Points on a hilly landscape, in no order, each with its height.
A ball rolls from a point to the lowest of its 2 nearest points, and stops where none of them is lower. Distance is the straight distance between rows; heights are no part of it.
vevep (h 6.50): 176; 137; 131; 149; 159; 112; 152; 137; 119; 119; 85; 128; 133; 124; 180; 120; 98; 145; 123; 104; 148; 158; 137; 137; 149; 109; 132; 146; 139; 112; 134; 136; 187; 140; 119; 95; 110; 152; 85; 138; 162; 126; 150; 136; 118; 116; 93; 134
Siv (h 1.74): 116; 176; 175; 117; 127; 94; 86; 139; 174; 94; 122; 138; 140; 134; 123; 76; 111; 109; 117; 126; 165; 102; 110; 114; 118; 115; 119; 132; 163; 136; 118; 144; 109; 117; 117; 124; 164; 142; 74; 92; 93; 139; 149; 127; 150; 100; 184; 79
vova (h 3.36): 97; 134; 116; 141; 136; 155; 151; 163; 150; 138; 148; 110; 167; 163; 154; 134; 143; 97; 158; 170; 78; 101; 141; 100; 133; 148; 125; 100; 80; 161; 159; 122; 114; 143; 102; 122; 106; 112; 200; 126; 150; 134; 102; 153; 131; 155; 143; 156
lokoz (h 3.16): 107; 123; 116; 148; 92; 138; 139; 157; 130; 143; 179; 111; 131; 138; 134; 112; 123; 111; 103; 164; 74; 96; 102; 126; 124; 142; 109; 132; 107; 146; 170; 85; 96; 100; 119; 155; 120; 132; 149; 112; 130; 136; 119; 145; 128; 129; 138; 91
Tovaf (h 3.65): 113; 167; 153; 130; 167; 131; 135; 98; 114; 134; 65; 129; 142; 130; 157; 100; 73; 104; 132; 179; 120; 148; 121; 150; 145; 138; 150; 128; 135; 138; 190; 138; 178; 129; 136; 112; 132; 127; 133; 130; 140; 107; 132; 79; 135; 78; 101; 151
sebin (h 3.78): 101; 129; 117; 126; 56; 120; 140; 146; 139; 125; 190; 106; 138; 151; 106; 113; 153; 120; 91; 143; 103; 97; 101; 99; 90; 148; 113; 139; 124; 154; 128; 110; 87; 96; 114; 180; 95; 138; 128; 105; 117; 147; 119; 133; 143; 139; 166; 84
Kal (h 6.54): 174; 128; 101; 166; 127; 115; 125; 119; 113; 99; 126; 100; 129; 95; 134; 120; 143; 156; 105; 70; 172; 164; 136; 116; 139; 99; 143; 129; 133; 136; 74; 163; 177; 129; 143; 109; 126; 137; 106; 124; 132; 149; 114; 140; 128; 168; 134; 161
Mif (h 3.17): 119; 116; 100; 100; 126; 122; 147; 146; 122; 117; 144; 131; 141; 149; 90; 146; 164; 119; 172; 150; 191; 124; 146; 119; 110; 150; 144; 116; 105; 148; 112; 150; 106; 180; 174; 129; 104; 124; 153; 155; 85; 52; 80; 136; 141; 145; 76; 114
Bon (h 5.82): 167; 161; 110; 153; 138; 152; 117; 124; 109; 130; 101; 85; 126; 88; 141; 80; 132; 152; 90; 127; 98; 147; 122; 114; 152; 115; 159; 90; 93; 154; 120; 142; 183; 112; 119; 115; 131; 136; 156; 140; 172; 160; 120; 108; 109; 129; 116; 206
zono (h 7.79): 171; 112; 102; 122; 101; 143; 124; 123; 95; 130; 136; 121; 97; 117; 103; 145; 121; 173; 67; 118; 95; 117; 90; 135; 149; 123; 133; 122; 119; 114; 144; 60; 140; 100; 132; 163; 125; 115; 112; 119; 138; 125; 157; 121; 114; 113; 140; 137
dised (h 2.88): 126; 145; 158; 107; 161; 144; 117; 110; 119; 135; 80; 147; 115; 126; 148; 122; 76; 121; 121; 156; 135; 126; 114; 142; 132; 132; 136; 128; 150; 118; 189; 97; 150; 124; 135; 122; 147; 124; 114; 120; 140; 120; 163; 83; 132; 70; 128; 127
zenug (h 4.01): 147; 130; 96; 119; 148; 139; 141; 135; 124; 104; 113; 131; 122; 129; 121; 161; 150; 120; 178; 134; 200; 138; 156; 129; 150; 123; 134; 108; 106; 139; 86; 159; 134; 188; 175; 105; 105; 110; 148; 151; 107; 82; 117; 140; 134; 144; 72; 141
Duv (h 4.44): 160; 121; 158; 140; 150; 133; 144; 175; 124; 145; 118; 123; 119; 103; 157; 121; 123; 144; 121; 98; 65; 144; 125; 121; 132; 116; 120; 124; 123; 100; 149; 135; 106; 114; 85; 94; 139; 126; 91; 130; 178; 151; 132; 173; 93; 157; 132; 108
bab (h 6.34): 159; 132; 119; 106; 131; 78; 144; 168; 141; 122; 112; 156; 140; 145; 101; 108; 149; 144; 155; 149; 146; 111; 137; 132; 107; 147; 146; 127; 97; 129; 146; 128; 108; 150; 149; 108; 102; 157; 76; 124; 92; 72; 114; 152; 113; 139; 77; 80
dadad (h 5.65): 171; 168; 155; 140; 130; 109; 140; 163; 131; 97; 124; 101; 132; 114; 132; 71; 140; 150; 134; 122; 147; 130; 128; 127; 137; 109; 128; 83; 111; 147; 101; 154; 148; 152; 110; 102; 123; 132; 122; 118; 129; 121; 108; 146; 129; 154; 138; 144
potav (h 7.15): 124; 90; 136; 117; 136; 135; 144; 129; 101; 167; 153; 161; 104; 130; 88; 163; 136; 157; 143; 130; 125; 137; 120; 172; 125; 139; 125; 131; 130; 72; 144; 73; 96; 157; 136; 144; 129; 93; 112; 143; 111; 78; 126; 121; 119; 108; 100; 88
toba (h 5.33): 138; 129; 155; 157; 160; 140; 145; 165; 143; 140; 109; 138; 128; 130; 193; 122; 89; 105; 142; 146; 92; 131; 131; 139; 154; 130; 112; 143; 138; 120; 195; 106; 131; 127; 107; 102; 121; 127; 107; 123; 167; 136; 154; 141; 118; 107; 114; 95
tasil (h 6.95): 127; 106; 147; 125; 143; 121; 146; 141; 103; 154; 128; 158; 120; 123; 110; 155; 117; 144; 157; 137; 131; 150; 129; 165; 123; 132; 120; 108; 133; 89; 155; 127; 105; 158; 132; 112; 131; 124; 105; 146; 118; 74; 111; 126; 123; 113; 86; 89
feniz (h 2.11): 69; 83; 117; 105; 126; 126; 124; 56; 112; 155; 147; 142; 127; 124; 81; 149; 129; 119; 111; 113; 118; 146; 115; 140; 88; 140; 146; 148; 165; 107; 126; 150; 114; 117; 165; 150; 142; 162; 128; 151; 107; 121; 118; 86; 142; 120; 130; 131
Nage (h 6.22): 174; 143; 128; 140; 150; 137; 97; 93; 107; 142; 81; 111; 103; 70; 123; 84; 118; 165; 83; 101; 100; 158; 104; 120; 152; 122; 174; 111; 129; 140; 122; 145; 186; 108; 135; 127; 152; 147; 127; 143; 158; 158; 139; 107; 108; 126; 125; 196
vodun (h 7.61): 155; 107; 127; 97; 110; 138; 128; 136; 113; 127; 126; 149; 87; 135; 89; 154; 125; 174; 96; 127; 103; 92; 101; 132; 128; 137; 118; 145; 124; 86; 137; 57; 106; 107; 130; 156; 132; 105; 98; 121; 136; 134; 171; 121; 107; 113; 134; 116
Tal (h 2.53): 109; 107; 175; 127; 121; 146; 101; 120; 106; 159; 181; 120; 97; 85; 114; 121; 119; 143; 101; 108; 77; 135; 109; 161; 119; 105; 117; 100; 142; 113; 141; 115; 94; 117; 104; 147; 177; 103; 125; 146; 124; 127; 104; 116; 119; 112; 154; 121
Keviz (h 4.66): 146; 149; 125; 136; 162; 130; 125; 122; 127; 123; 101; 126; 119; 114; 143; 132; 121; 124; 177; 124; 185; 156; 145; 128; 161; 106; 118; 98; 120; 127; 95; 155; 168; 180; 137; 97; 133; 107; 161; 144; 123; 95; 117; 117; 129; 129; 88; 160
Bod (h 6.63): 195; 143; 117; 154; 133; 120; 113; 116; 107; 114; 119; 114; 96; 84; 134; 107; 131; 171; 92; 85; 134; 154; 101; 137; 158; 97; 144; 114; 133; 113; 94; 127; 178; 119; 123; 123; 153; 139; 96; 133; 146; 147; 143; 136; 122; 142; 139; 169
gome (h 8.36): 117; 134; 82; 138; 118; 154; 91; 97; 135; 155; 133; 111; 112; 128; 108; 133; 144; 129; 120; 122; 131; 118; 113; 124; 160; 110; 130; 116; 109; 134; 91; 114; 148; 107; 141; 141; 137; 118; 184; 128; 133; 166; 134; 117; 120; 130; 130; 192
Bis (h 8.68): 138; 125; 100; 164; 120; 140; 101; 113; 108; 174; 160; 109; 109; 92; 159; 148; 114; 138; 83; 97; 69; 136; 126; 156; 174; 92; 129; 119; 127; 123; 135; 75; 136; 100; 125; 142; 145; 120; 148; 143; 146; 148; 129; 154; 116; 123; 126; 157
Leru (h 0.43): 123; 144; 167; 92; 128; 89; 97; 138; 157; 131; 122; 166; 112; 127; 104; 104; 119; 145; 127; 111; 170; 99; 110; 137; 114; 121; 117; 140; 170; 95; 109; 124; 87; 129; 114; 143; 177; 131; 77; 113; 93; 134; 166; 127; 148; 95; 162; 74
Kufa (h 4.67): 151; 133; 102; 121; 141; 153; 152; 158; 121; 131; 96; 108; 121; 139; 132; 139; 134; 143; 137; 152; 65; 121; 141; 102; 139; 125; 127; 94; 63; 128; 141; 107; 156; 128; 108; 107; 100; 123; 176; 130; 177; 136; 130; 133; 94; 154; 96; 192
neka (h 3.63): 119; 150; 167; 146; 130; 148; 107; 113; 121; 108; 124; 116; 118; 111; 155; 114; 92; 96; 114; 153; 141; 130; 118; 149; 136; 124; 118; 113; 165; 150; 162; 122; 146; 127; 131; 147; 163; 104; 139; 105; 115; 123; 142; 88; 133; 84; 159; 129
bulib (h 2.52): 89; 154; 153; 130; 94; 129; 103; 129; 141; 154; 176; 149; 108; 128; 85; 85; 142; 128; 120; 130; 161; 110; 96; 151; 152; 118; 90; 102; 145; 130; 99; 138; 96; 141; 117; 195; 157; 90; 142; 118; 93; 115; 105; 97; 155; 69; 162; 119
luval (h 6.84): 188; 134; 95; 146; 140; 118; 176; 153; 120; 126; 91; 135; 121; 131; 159; 136; 120; 150; 125; 141; 132; 151; 136; 132; 141; 117; 135; 133; 106; 111; 136; 114; 175; 141; 127; 104; 79; 150; 99; 135; 171; 113; 146; 149; 115; 146; 72; 150
lenop (h 3.28): 124; 153; 120; 162; 70; 155; 113; 140; 140; 165; 194; 114; 100; 124; 97; 101; 162; 130; 111; 132; 166; 97; 82; 156; 177; 118; 100; 86; 117; 149; 95; 109; 122; 133; 124; 197; 124; 71; 167; 134; 96; 103; 88; 107; 162; 86; 140; 136
Nug (h 2.65): 118; 177; 140; 127; 115; 104; 114; 137; 159; 88; 129; 124; 150; 154; 140; 94; 113; 109; 137; 147; 174; 101; 125; 124; 126; 121; 115; 135; 143; 153; 118; 117; 123; 139; 125; 134; 123; 120; 115; 94; 97; 130; 151; 128; 160; 112; 164; 96
Kap (h 4.74): 124; 126; 93; 100; 82; 78; 129; 124; 153; 111; 135; 148; 128; 153; 111; 144; 161; 136; 118; 109; 177; 98; 130; 101; 120; 136; 122; 171; 126; 115; 75; 105; 113; 116; 142; 164; 98; 151; 97; 117; 114; 144; 158; 153; 132; 146; 144; 90
kimu (h 4.92): 112; 117; 129; 142; 141; 113; 112; 108; 157; 122; 109; 156; 131; 142; 174; 146; 104; 114; 139; 92; 154; 127; 156; 133; 145; 115; 114; 171; 158; 116; 118; 132; 133; 112; 120; 104; 151; 144; 111; 125; 142; 166; 158; 164; 141; 117; 153; 119
Luzo (h 5.21): 119; 114; 64; 95; 77; 107; 136; 103; 134; 118; 130; 139; 112; 178; 85; 172; 163; 125; 124; 137; 193; 101; 136; 105; 120; 147; 135; 169; 124; 113; 78; 104; 124; 126; 166; 178; 83; 125; 136; 130; 106; 116; 148; 135; 132; 120; 113; 118
rok (h 4.47): 93; 127; 91; 119; 127; 114; 120; 91; 153; 116; 101; 160; 134; 154; 155; 163; 111; 101; 155; 112; 195; 132; 156; 133; 145; 123; 116; 179; 172; 124; 90; 138; 135; 139; 152; 131; 136; 129; 130; 132; 116; 139; 158; 140; 148; 107; 141; 121
Fon (h 6.94): 116; 139; 127; 158; 93; 112; 157; 171; 163; 135; 190; 116; 177; 153; 157; 105; 154; 91; 150; 134; 117; 110; 137; 119; 122; 118; 125; 132; 113; 145; 140; 115; 99; 145; 102; 134; 94; 117; 143; 121; 130; 126; 100; 201; 145; 150; 168; 73
kek (h 4.12): 120; 111; 127; 154; 121; 115; 149; 101; 116; 90; 152; 117; 161; 142; 138; 133; 130; 91; 115; 131; 131; 163; 133; 136; 85; 146; 132; 157; 153; 154; 147; 149; 129; 117; 152; 126; 105; 148; 93; 120; 102; 108; 108; 117; 147; 143; 134; 87
pazu (h 6.75): 127; 150; 92; 175; 86; 103; 156; 148; 150; 136; 190; 110; 161; 157; 146; 115; 165; 112; 135; 134; 130; 123; 119; 131; 131; 116; 134; 139; 115; 148; 126; 105; 130; 137; 129; 135; 82; 142; 149; 131; 119; 112; 92; 193; 164; 161; 152; 102
dogim (h 4.45): 119; 145; 159; 121; 186; 135; 131; 114; 118; 157; 59; 134; 131; 126; 146; 119; 96; 131; 145; 139; 120; 173; 147; 132; 137; 128; 140; 132; 132; 117; 147; 174; 169; 131; 111; 90; 143; 130; 131; 159; 159; 132; 123; 95; 120; 112; 88; 174
Fize (h 5.08): 111; 125; 150; 88; 168; 157; 116; 116; 109; 129; 67; 115; 124; 122; 111; 140; 110; 131; 158; 145; 116; 138; 142; 99; 119; 155; 126; 109; 108; 125; 135; 173; 139; 126; 120; 104; 135; 107; 157; 136; 139; 136; 119; 67; 105; 132; 93; 189
nurep (h 5.18): 163; 163; 137; 150; 140; 137; 122; 156; 134; 112; 125; 112; 129; 105; 130; 114; 131; 145; 165; 128; 172; 130; 128; 138; 166; 94; 125; 67; 104; 142; 85; 140; 163; 171; 127; 107; 135; 101; 157; 133; 131; 112; 111; 137; 148; 143; 125; 165
luv (h 1.59): 86; 125; 181; 109; 148; 167; 92; 98; 123; 168; 141; 136; 106; 89; 106; 96; 94; 130; 94; 146; 66; 113; 105; 155; 132; 115; 119; 102; 143; 141; 164; 119; 103; 114; 114; 141; 187; 122; 149; 141; 132; 122; 111; 99; 130; 82; 147; 126
gulos (h 7.55): 88; 135; 161; 92; 98; 129; 126; 153; 163; 85; 134; 120; 133; 157; 136; 149; 145; 103; 166; 126; 151; 84; 156; 84; 108; 144; 101; 140; 131; 142; 88; 148; 86; 124; 89; 136; 134; 95; 134; 113; 120; 163; 145; 144; 138; 145; 170; 94
gozer (h 2.82): 97; 77; 122; 111; 128; 155; 119; 60; 105; 163; 139; 128; 107; 115; 81; 170; 129; 134; 114; 121; 138; 143; 109; 143; 112; 139; 141; 136; 139; 105; 120; 122; 126; 129; 173; 165; 137; 119; 145; 142; 106; 118; 128; 67; 130; 117; 118; 158
Gafon (h 5.39): 101; 137; 101; 159; 159; 108; 125; 109; 165; 160; 104; 159; 164; 152; 165; 123; 114; 108; 163; 128; 117; 130; 145; 130; 148; 130; 130; 166; 122; 123; 153; 135; 130; 124; 114; 106; 132; 160; 152; 135; 143; 143; 132; 181; 142; 125; 131; 131
zot (h 5.31): 159; 158; 103; 140; 163; 147; 138; 141; 135; 147; 86; 105; 151; 129; 159; 96; 131; 131; 126; 156; 86; 145; 131; 114; 150; 115; 157; 108; 83; 146; 140; 140; 187; 136; 111; 95; 104; 150; 180; 131; 184; 163; 134; 133; 112; 141; 94; 218
Dibal (h 6.08): 180; 152; 148; 148; 133; 113; 146; 179; 138; 83; 113; 108; 142; 119; 189; 98; 132; 132; 135; 117; 149; 139; 152; 118; 136; 100; 125; 127; 132; 144; 115; 140; 164; 145; 109; 87; 97; 137; 92; 103; 151; 140; 144; 153; 138; 145; 124; 126
rezug (h 2.08): 110; 106; 84; 110; 121; 123; 136; 96; 128; 133; 136; 118; 151; 141; 68; 146; 164; 127; 149; 127; 151; 135; 122; 104; 101; 154; 157; 128; 107; 135; 101; 168; 122; 145; 172; 138; 110; 136; 162; 145; 102; 97; 84; 116; 133; 164; 104; 152
vabos (h 5.02): 124; 79; 154; 157; 134; 124; 146; 126; 106; 155; 186; 127; 139; 95; 149; 141; 135; 102; 113; 87; 77; 181; 139; 159; 94; 113; 118; 120; 164; 114; 146; 161; 107; 119; 116; 125; 139; 140; 106; 153; 132; 121; 75; 160; 122; 156; 142; 88
lolaf (h 3.29): 108; 151; 134; 109; 100; 108; 114; 136; 147; 99; 137; 144; 137; 164; 107; 129; 132; 115; 148; 145; 194; 96; 129; 125; 119; 143; 115; 145; 150; 143; 113; 126; 102; 147; 143; 156; 119; 114; 120; 110; 75; 112; 142; 109; 156; 100; 138; 80
rurel (h 2.97): 112; 131; 143; 128; 140; 143; 124; 129; 131; 106; 112; 110; 152; 127; 136; 108; 125; 124; 123; 138; 79; 127; 128; 88; 100; 145; 126; 128; 117; 153; 148; 180; 124; 87; 98; 104; 146; 153; 138; 125; 147; 171; 125; 123; 119; 152; 153; 159
Boba (h 0.86): 76; 90; 106; 113; 144; 121; 135; 67; 127; 129; 137; 120; 165; 129; 88; 141; 151; 108; 133; 116; 134; 167; 130; 111; 84; 158; 149; 148; 134; 135; 116; 191; 120; 128; 165; 128; 129; 152; 152; 145; 105; 128; 88; 102; 136; 159; 112; 146
tolu (h 3.95): 116; 129; 110; 100; 124; 99; 116; 110; 142; 77; 112; 150; 135; 162; 145; 143; 122; 104; 152; 130; 210; 132; 158; 130; 124; 138; 129; 172; 159; 152; 103; 146; 119; 145; 175; 117; 114; 139; 104; 123; 86; 104; 153; 131; 156; 114; 113; 93
zof (h 4.06): 122; 126; 96; 124; 153; 144; 148; 166; 143; 137; 107; 128; 150; 167; 150; 141; 134; 121; 158; 164; 72; 103; 145; 94; 132; 154; 136; 110; 68; 126; 160; 108; 127; 131; 101; 107; 102; 134; 175; 129; 170; 143; 130; 155; 103; 157; 120; 170
Zar (h 7.98): 181; 132; 102; 136; 114; 154; 119; 116; 101; 139; 115; 118; 93; 91; 125; 128; 102; 158; 68; 140; 95; 113; 93; 151; 161; 125; 152; 113; 115; 136; 164; 77; 167; 110; 150; 148; 123; 124; 136; 121; 155; 117; 143; 104; 115; 102; 114; 162
gopu (h 4.24): 119; 116; 116; 111; 120; 130; 145; 131; 119; 78; 117; 112; 140; 157; 134; 155; 128; 121; 140; 147; 136; 113; 142; 100; 115; 146; 131; 143; 117; 142; 118; 124; 134; 121; 131; 115; 94; 124; 134; 108; 124; 150; 138; 118; 120; 156; 124; 144
ziv (h 2.41): 121; 144; 136; 140; 118; 143; 144; 169; 133; 112; 143; 105; 149; 141; 145; 102; 116; 106; 125; 179; 71; 100; 115; 115; 124; 144; 118; 107; 96; 163; 191; 107; 117; 115; 106; 119; 107; 128; 149; 105; 145; 132; 126; 134; 128; 141; 139; 115
bog (h 0.46): 83; 134; 173; 104; 167; 169; 76; 77; 133; 176; 124; 132; 116; 91; 128; 113; 104; 120; 114; 139; 79; 119; 117; 154; 139; 119; 132; 88; 142; 151; 140; 142; 116; 110; 121; 138; 194; 114; 185; 145; 128; 146; 116; 83; 116; 85; 133; 169
Ror (h 2.04): 118; 107; 154; 102; 171; 137; 131; 80; 102; 121; 79; 154; 116; 119; 137; 143; 85; 123; 120; 123; 153; 155; 143; 145; 112; 137; 139; 162; 182; 116; 147; 139; 158; 123; 151; 113; 142; 145; 95; 130; 130; 130; 162; 73; 125; 100; 132; 137
kav (h 4.63): 124; 78; 148; 150; 127; 113; 157; 133; 117; 123; 159; 140; 158; 124; 145; 147; 137; 99; 128; 96; 112; 178; 155; 146; 75; 137; 124; 149; 161; 127; 144; 181; 101; 122; 132; 110; 126; 151; 81; 133; 124; 114; 82; 148; 137; 156; 124; 65
dovin (h 4.93): 156; 126; 172; 154; 138; 134; 132; 164; 124; 128; 125; 119; 118; 97; 177; 120; 108; 126; 115; 116; 91; 136; 130; 137; 143; 105; 116; 123; 150; 116; 164; 118; 122; 126; 97; 111; 140; 119; 94; 118; 158; 142; 144; 143; 116; 122; 144; 89
Romif (h 8.20): 157; 138; 84; 154; 109; 172; 102; 95; 103; 125; 130; 95; 98; 101; 119; 144; 132; 133; 92; 135; 142; 111; 104; 125; 165; 120; 140; 103; 114; 146; 111; 99; 178; 109; 155; 150; 131; 99; 165; 125; 131; 138; 141; 85; 118; 121; 125; 190
kab (h 5.43): 137; 128; 116; 185; 122; 105; 131; 130; 118; 163; 186; 116; 132; 118; 155; 115; 132; 109; 123; 110; 97; 159; 119; 165; 136; 101; 119; 116; 136; 123; 148; 128; 129; 125; 124; 137; 142; 133; 130; 143; 122; 114; 84; 172; 139; 135; 139; 97
bonav (h 6.16): 150; 119; 109; 147; 114; 106; 139; 141; 120; 118; 160; 119; 131; 114; 126; 136; 167; 151; 140; 80; 157; 157; 150; 114; 124; 112; 130; 109; 120; 132; 68; 168; 133; 149; 125; 107; 120; 129; 131; 149; 122; 114; 88; 170; 136; 184; 133; 134
mupu (h 7.35): 122; 139; 155; 103; 106; 123; 130; 207; 155; 95; 141; 131; 127; 146; 124; 139; 149; 127; 160; 123; 149; 81; 162; 94; 119; 141; 108; 130; 106; 127; 92; 110; 71; 152; 101; 129; 123; 89; 98; 102; 115; 142; 149; 160; 104; 146; 147; 71
debok (h 4.29): 110; 119; 118; 106; 74; 102; 127; 135; 142; 115; 144; 131; 130; 157; 97; 134; 148; 130; 109; 133; 131; 88; 124; 92; 99; 142; 119; 164; 122; 118; 111; 94; 92; 96; 121; 168; 104; 150; 103; 95; 111; 154; 155; 138; 126; 143; 148; 86
dufo (h 8.52): 128; 121; 88; 144; 140; 132; 95; 84; 128; 158; 123; 128; 118; 111; 140; 145; 128; 149; 109; 112; 95; 133; 121; 136; 150; 112; 138; 141; 128; 116; 122; 101; 143; 95; 131; 120; 143; 151; 166; 138; 146; 169; 150; 153; 119; 126; 124; 172
nabe (h 3.77): 122; 110; 118; 95; 132; 122; 119; 106; 130; 65; 100; 114; 130; 139; 126; 154; 134; 138; 135; 109; 161; 130; 147; 95; 104; 152; 132; 150; 134; 138; 83; 164; 128; 115; 146; 111; 126; 139; 120; 116; 121; 155; 149; 102; 121; 149; 131; 156
rukom (h 1.91): 70; 124; 175; 105; 157; 158; 94; 94; 138; 140; 125; 125; 132; 110; 112; 118; 128; 105; 124; 127; 61; 135; 128; 110; 107; 137; 125; 108; 137; 132; 143; 185; 103; 98; 96; 120; 184; 147; 164; 142; 139; 160; 113; 104; 119; 127; 150; 156
moner (h 2.89): 107; 108; 145; 98; 152; 142; 123; 83; 106; 89; 87; 131; 124; 119; 137; 156; 93; 112; 131; 108; 183; 163; 161; 124; 114; 143; 126; 154; 168; 129; 110; 170; 145; 136; 150; 114; 142; 123; 111; 128; 114; 134; 147; 65; 130; 119; 126; 149
Nufot (h 1.64): 129; 137; 161; 117; 113; 113; 91; 122; 136; 147; 151; 164; 101; 120; 97; 95; 129; 153; 112; 121; 157; 112; 100; 155; 138; 113; 110; 112; 164; 107; 111; 117; 102; 137; 125; 175; 173; 117; 102; 122; 88; 112; 146; 114; 146; 80; 168; 106
Defef (h 2.95): 128; 99; 147; 131; 148; 143; 144; 109; 105; 121; 101; 113; 139; 110; 144; 133; 120; 128; 109; 94; 85; 175; 152; 115; 93; 144; 135; 159; 151; 126; 136; 175; 145; 93; 107; 96; 135; 161; 109; 137; 151; 172; 121; 110; 109; 150; 125; 149
Nula (h 7.39): 160; 97; 140; 79; 139; 145; 142; 145; 112; 150; 113; 177; 86; 131; 77; 167; 131; 188; 132; 113; 104; 110; 114; 140; 128; 132; 123; 135; 115; 60; 132; 64; 89; 134; 129; 123; 130; 98; 89; 142; 127; 101; 161; 131; 103; 121; 102; 104
nisa (h 3.50): 123; 115; 107; 144; 110; 127; 142; 109; 107; 97; 138; 105; 146; 131; 122; 130; 119; 106; 106; 164; 110; 129; 113; 124; 104; 147; 146; 147; 135; 150; 166; 116; 143; 100; 151; 142; 105; 146; 128; 112; 125; 126; 123; 101; 138; 130; 134; 132
Mada (h 5.68): 130; 148; 142; 162; 165; 110; 141; 135; 148; 152; 107; 148; 151; 140; 186; 114; 103; 99; 168; 147; 117; 142; 144; 142; 152; 121; 117; 134; 136; 122; 180; 146; 145; 136; 108; 98; 136; 140; 126; 125; 155; 120; 124; 151; 133; 121; 108; 106
safu (h 6.69): 160; 119; 162; 101; 147; 104; 161; 172; 108; 136; 107; 157; 135; 112; 101; 129; 129; 148; 147; 138; 128; 149; 144; 135; 101; 157; 143; 115; 123; 110; 159; 145; 97; 157; 133; 94; 115; 141; 76; 143; 110; 71; 101; 119; 113; 122; 71; 87
razi (h 3.34): 101; 95; 152; 99; 114; 155; 105; 88; 106; 153; 151; 140; 81; 109; 109; 154; 125; 138; 96; 113; 118; 133; 115; 156; 122; 125; 120; 124; 156; 113; 113; 100; 112; 111; 133; 175; 160; 99; 135; 134; 125; 140; 136; 78; 128; 97; 163; 141
modul (h 5.58): 127; 123; 58; 121; 91; 127; 136; 121; 137; 134; 132; 140; 124; 183; 78; 154; 148; 117; 135; 163; 159; 79; 105; 127; 130; 135; 132; 151; 95; 122; 122; 74; 136; 133; 162; 159; 81; 134; 160; 112; 109; 99; 144; 134; 136; 116; 105; 125
ruz (h 6.47): 126; 148; 99; 154; 95; 108; 154; 143; 139; 134; 191; 116; 151; 131; 137; 132; 176; 119; 164; 108; 184; 135; 144; 140; 128; 106; 140; 125; 127; 140; 80; 148; 119; 172; 132; 128; 106; 123; 151; 161; 104; 98; 74; 183; 158; 165; 142; 101
kedis (h 7.70): 75; 124; 169; 99; 126; 150; 107; 135; 145; 111; 123; 129; 122; 136; 116; 146; 123; 117; 156; 123; 124; 107; 143; 104; 113; 135; 90; 122; 134; 115; 97; 162; 92; 125; 88; 127; 166; 99; 149; 119; 126; 162; 142; 114; 131; 135; 155; 125
Gepos (h 7.14): 132; 144; 134; 146; 93; 115; 147; 213; 164; 118; 161; 128; 154; 154; 133; 123; 160; 113; 148; 142; 123; 85; 141; 116; 130; 137; 115; 129; 104; 131; 142; 83; 86; 140; 104; 135; 92; 110; 110; 100; 126; 133; 136; 179; 127; 143; 154; 61
tobir (h 6.00): 148; 142; 98; 103; 123; 94; 137; 152; 139; 118; 112; 146; 138; 170; 72; 118; 140; 141; 147; 164; 162; 83; 118; 128; 116; 142; 138; 127; 91; 132; 131; 92; 121; 139; 161; 126; 86; 157; 107; 103; 99; 80; 139; 139; 119; 130; 90; 103
ruke (h 3.81): 144; 95; 131; 142; 144; 132; 133; 128; 103; 145; 121; 122; 117; 106; 154; 136; 131; 154; 107; 81; 60; 155; 134; 124; 116; 121; 127; 140; 125; 108; 129; 135; 119; 98; 100; 104; 141; 144; 108; 138; 166; 184; 125; 157; 89; 166; 135; 143

Call two points neighbours if one is among the 2 nearest of the other. Go from one point of each pair to the other, from neighbour to neighbour, staying as low as possible. Name the highest point that can't be avoided.
nisa / ziv | pazu
nisa / dised | gopu
bog / Boba | razi
bog / Defef | rurel
ziv / bonav | Bod

Where does a ball stop that starts at each point below?
Gafon | Leru
Mada | Defef
kab | nisa
mupu | bonav
dadad | Boba
zot | ziv

Write out the way that a ball takes from each point below.
dufo | gome > Romif > Zar > zono > vodun > Nula > potav > tasil > safu > bab > tobir > modul > Luzo > Kap > debok > sebin > lokoz > ziv
gulos | mupu > Gepos > Fon > pazu > ruz > bonav
luval | Dibal > dadad > nurep > Keviz > zenug > Mif > rezug > Boba
vevep | Dibal > dadad > nurep > Keviz > zenug > Mif > rezug > Boba
